The views of a scene show one set of named points, each view turned or mirrored, and shifted as a whole, with a little noise and some points left out.
(in the rows, 128 means zero)

Scene 1
View 1
J488: [141 179 114 131 157 186 139  98 114 119 167 104 118  92 103 151 138 135
 112  89 128 135 112 141 127 110]
J217: [163 208 114 133 174 191 135  57 108 112 172 100 120  90 115 193 148 133
  79  72 132 134 118 127 132  82]
J104: [131 171 107 136 159 192 138 121 121 113 162 109 119  88 104 137 134 143
 119  99 127 137 109 147 126 119]
J445: [132 169  90 137 151 161 134 104 118 126 168  90 142 121  87 142 158 164
  93 136 145 133 104 129 126 122]
J467: [140 179 118 129 153 184 141  94 112 122 169 103 117  93 102 149 138 133
 114  88 128 134 113 140 127 113]
J414: [133 171 114 131 153 187 142 113 117 120 165 107 116  90 102 136 132 138
 123  94 126 135 110 146 127 119]
J557: [128 164 102 132 144 168 140 110 117 129 166  96 133 111  88 130 147 151
 114 124 137 134 106 136 125 127]
J293: [130 165 107 128 138 161 141 100 113 134 170  94 133 114  86 132 150 147
 113 120 138 134 108 133 124 128]
J167: [115 145 129 117 117 163 153 120 110 147 168 104 117 105  80  98 132 127
 156 105 125 135 109 148 119 149]
J155: [120 155  94 134 144 165 137 129 123 126 165  97 136 114  87 118 147 160
 115 137 139 135 101 139 123 136]
J722: [111 142 119 124 127 172 150 141 118 135 163 107 116  99  86  95 127 135
 156 112 124 136 107 154 120 151]
J233: [137 172 117 122 135 157 144  76 104 142 174  92 131 119  85 144 153 137
 109 106 138 135 114 127 124 122]
View 2
J293: [106 114  99 135 167 102 154 141  96 138 150 138  93 137 105  89 137 151
 119 127  88 106 115  94 119 128]
J167: [105 111 116 113 134 120 164 143  98 184 138 154 117 141 103 100 125 186
 116 118  82 107 101  80 129 126]
J467: [ 93 115 105 138 165  81 152 159 118 145 161 143 101 149 118 108 122 124
 105 129  64 119 111  98 122 134]
J104: [100 132  96 123 158  90 150 145 116 143 163 154  99 141 114 125 125 130
 106 119  71 122 111 102 130 123]
J414: [ 98 124 102 126 157  89 153 151 117 150 160 152 103 145 115 119 123 134
 106 121  69 121 110  97 128 128]
J155: [115 133  89 123 160 113 152 123  92 134 153 147  89 125  99 106 143 159
 123 115  98 109 117  98 128 117]
J488: [ 95 117 102 136 167  81 151 157 119 141 163 145 100 148 119 111 122 122
 104 129  65 119 111 100 123 132]
J217: [ 82 104  99 164 196  51 145 176 131 115 175 126  88 160 128  97 121  79
  98 143  51 123 116 108 110 146]
J722: [109 127 108 104 129 122 161 135 101 179 143 163 115 135 102 119 126 182
 114 110  84 113 102  85 136 119]
J233: [ 97  98 106 147 175  94 156 153  99 141 148 128  94 145 109  74 134 146
 118 134  80 104 113  92 113 138]
View 3
J414: [122 153 162 102 122 108 164 129  96 131 129 152 141  96 178 127 120 133
 114 138 162 157 134 166  89 135]
J104: [127 148 155 108 129 105 163 127  96 132 118 151 139  94 178 129 118 130
 115 141 162 157 133 168  91 137]
J557: [135 146 171 106 127  92 169 145  89 141 137 157 131 122 174 134 112 128
 126 132 160 149 114 157  98 158]
J488: [114 159 167 108 117 108 167 122  95 147 130 155 145 104 185 115 115 132
 113 140 159 153 138 164  90 129]
J293: [130 150 179 103 119  94 170 146  87 143 148 159 133 126 174 130 113 130
 127 129 159 148 115 152  99 156]
J167: [132 149 183  73 115 109 157 159  88  91 169 153 135 103 156 156 132 144
 124 130 163 170 112 157  87 150]
J445: [139 146 170 119 129  83 174 146  86 163 131 160 127 138 178 126 103 119
 131 129 158 137 111 153 107 168]
J217: [ 90 176 176 130 104 110 180  92  98 201 122 160 157 117 210  72 104 128
 107 143 154 136 162 160  92 110]
J155: [147 138 162 107 135  86 167 155  87 131 131 155 125 120 167 145 111 125
 130 129 161 149 106 158 102 170]
J233: [117 162 194 100 107  99 173 142  86 154 162 162 139 135 180 118 114 133
 124 128 156 145 123 148  96 147]
J722: [141 140 165  79 127 107 154 158  90  85 151 150 133  92 155 164 132 141
 122 133 167 171 110 163  88 153]
J467: [113 161 171 105 114 109 168 122  95 146 136 155 145 104 185 114 116 134
 115 139 159 153 140 162  88 128]
View 4
J233: [139 161 136 117 172 100 114 158 109 126 160 110 137 125 110 126 145 140
 134 182 128  80 136 181 201 112]
J445: [120 137 150 108 164 113 108 149  96 120 147 100 160 127 103 131 156 127
 156 183 149  74 149 165 178 103]
J104: [127 128 130 112 127 118 103 177 130 144 148  90 125 129  97 133 157 135
 146 172 140 111 137 154 181 106]
J217: [119 128 103 165 183 100 117 124 126 153 182  74 101 108 106 116 168 145
 152 161 109 115 154 175 186 102]
J488: [129 133 123 124 141 111 107 169 131 147 157  87 118 124 100 129 157 138
 142 171 129 112 138 163 187 107]
J167: [156 168 147  80 121 110 102 213 129 129 137 122 137 141 105 138 134 141
 115 187 142  90 113 169 207 119]
J414: [133 135 129 113 132 113 105 179 132 145 151  94 123 129  98 131 155 139
 139 173 134 109 133 160 186 108]
J467: [133 139 123 126 148 107 109 167 131 145 160  92 117 124 103 128 154 141
 139 171 126 108 136 167 192 108]
J155: [127 140 156  89 137 119 102 177 106 123 134 106 162 136  99 137 151 126
 150 186 156  80 138 158 180 105]
J293: [135 151 144 105 156 109 107 166 110 125 148 107 146 130 105 131 148 134
 141 183 141  81 137 171 192 110]
J557: [130 142 145 103 147 114 106 169 110 128 145 104 150 131 101 132 150 132
 146 183 146  84 140 163 185 106]
J722: [150 154 150  75 106 117  98 218 132 133 130 115 141 143 100 141 139 135
 124 185 151  96 116 157 196 115]
View 5
J104: [115 108 120 132 119 151 129 124  96 153 135 146 169 104 107 134 182 142
 146 114 102 152 136 119 115 144]
J293: [107 101 124 130 121 156 122 116  97 147 155 140 162 100  83 120 173 115
 131 123  95 141 136 125 112 157]
J445: [108  98 125 141 128 162 120 107 103 150 152 146 157 106  65 118 166 118
 128 134  91 135 162 124 110 162]
J488: [113 104 111 128 105 160 134 124  94 148 140 148 164 102 112 128 192 136
 146 120  89 156 133 117 134 143]
J155: [109 106 137 133 139 146 117 114 102 152 151 138 166 102  75 128 160 121
 131 117 109 136 141 127  87 160]
J467: [111 104 109 126 103 161 133 125  91 146 143 146 165 101 114 127 193 131
 146 119  89 156 128 117 135 144]
J414: [114 109 117 126 113 152 131 128  95 150 139 143 170 101 114 133 187 137
 146 111 100 155 123 120 119 143]
J233: [101  95 115 123 102 165 124 116  88 138 168 138 158  95  87 111 181 100
 128 131  83 143 127 124 132 160]
J722: [107 116 139 113 133 127 119 131  94 147 156 122 179  93 109 138 170 117
 136  92 129 143  87 132  80 150]
J557: [108 103 127 130 125 153 122 116  99 149 151 141 164 101  83 123 171 120
 133 122 100 140 137 124 106 157]
View 6
J445: [115 132 103 137 148 115 113 109  78  88 178 129 137 117 109 113 175 164
 107 121 155  79 103 112 134 106]
J557: [123 115 113 129 159 117 117 113  89  97 174 132 136 128 118 118 163 154
  99 119 152  90 108 100 128 106]
J217: [124 113 108 156 116 108 136 151  48 106 150 165 184 119 143  57 180 138
  97 150 130 102  78 108 108  68]
J488: [126 103 118 131 146 113 128 136  81 106 159 152 158 134 138  97 160 143
  92 127 140 104  98  93 119  89]
J233: [142 115 118 150 162 117 120 115  72 109 180 124 138 123 118  90 164 131
 101 141 144  88  95 101 107  87]
J167: [146  90 134 115 196 125 117 107 114 118 182 118 115 148 125 132 136 131
  87 115 148 101 117  77 112 107]
J104: [116  99 117 117 148 115 125 134  95 102 157 154 155 139 138 114 157 153
  88 116 144 106 105  91 129 101]
J722: [134  89 131 103 189 123 117 112 122 111 175 127 119 152 128 144 136 142
  84 106 151 105 121  75 124 115]
J414: [125  97 120 120 154 116 126 132  94 107 159 149 151 140 138 110 155 146
  88 121 142 107 104  89 121  97]
J467: [130 101 119 133 148 115 127 135  81 110 160 149 157 133 138  95 159 139
  91 130 139 104  97  93 115  87]
J293: [129 116 115 135 163 118 116 110  86 100 179 126 134 126 116 112 162 147
 100 125 150  88 104 100 121 101]

Which points are out of place in each view (at most two, in the order of its rows)? Write none if all are in place.
view 1 => none
view 2 => none
view 3 => J217
view 4 => J488
view 5 => J104, J293
view 6 => J233
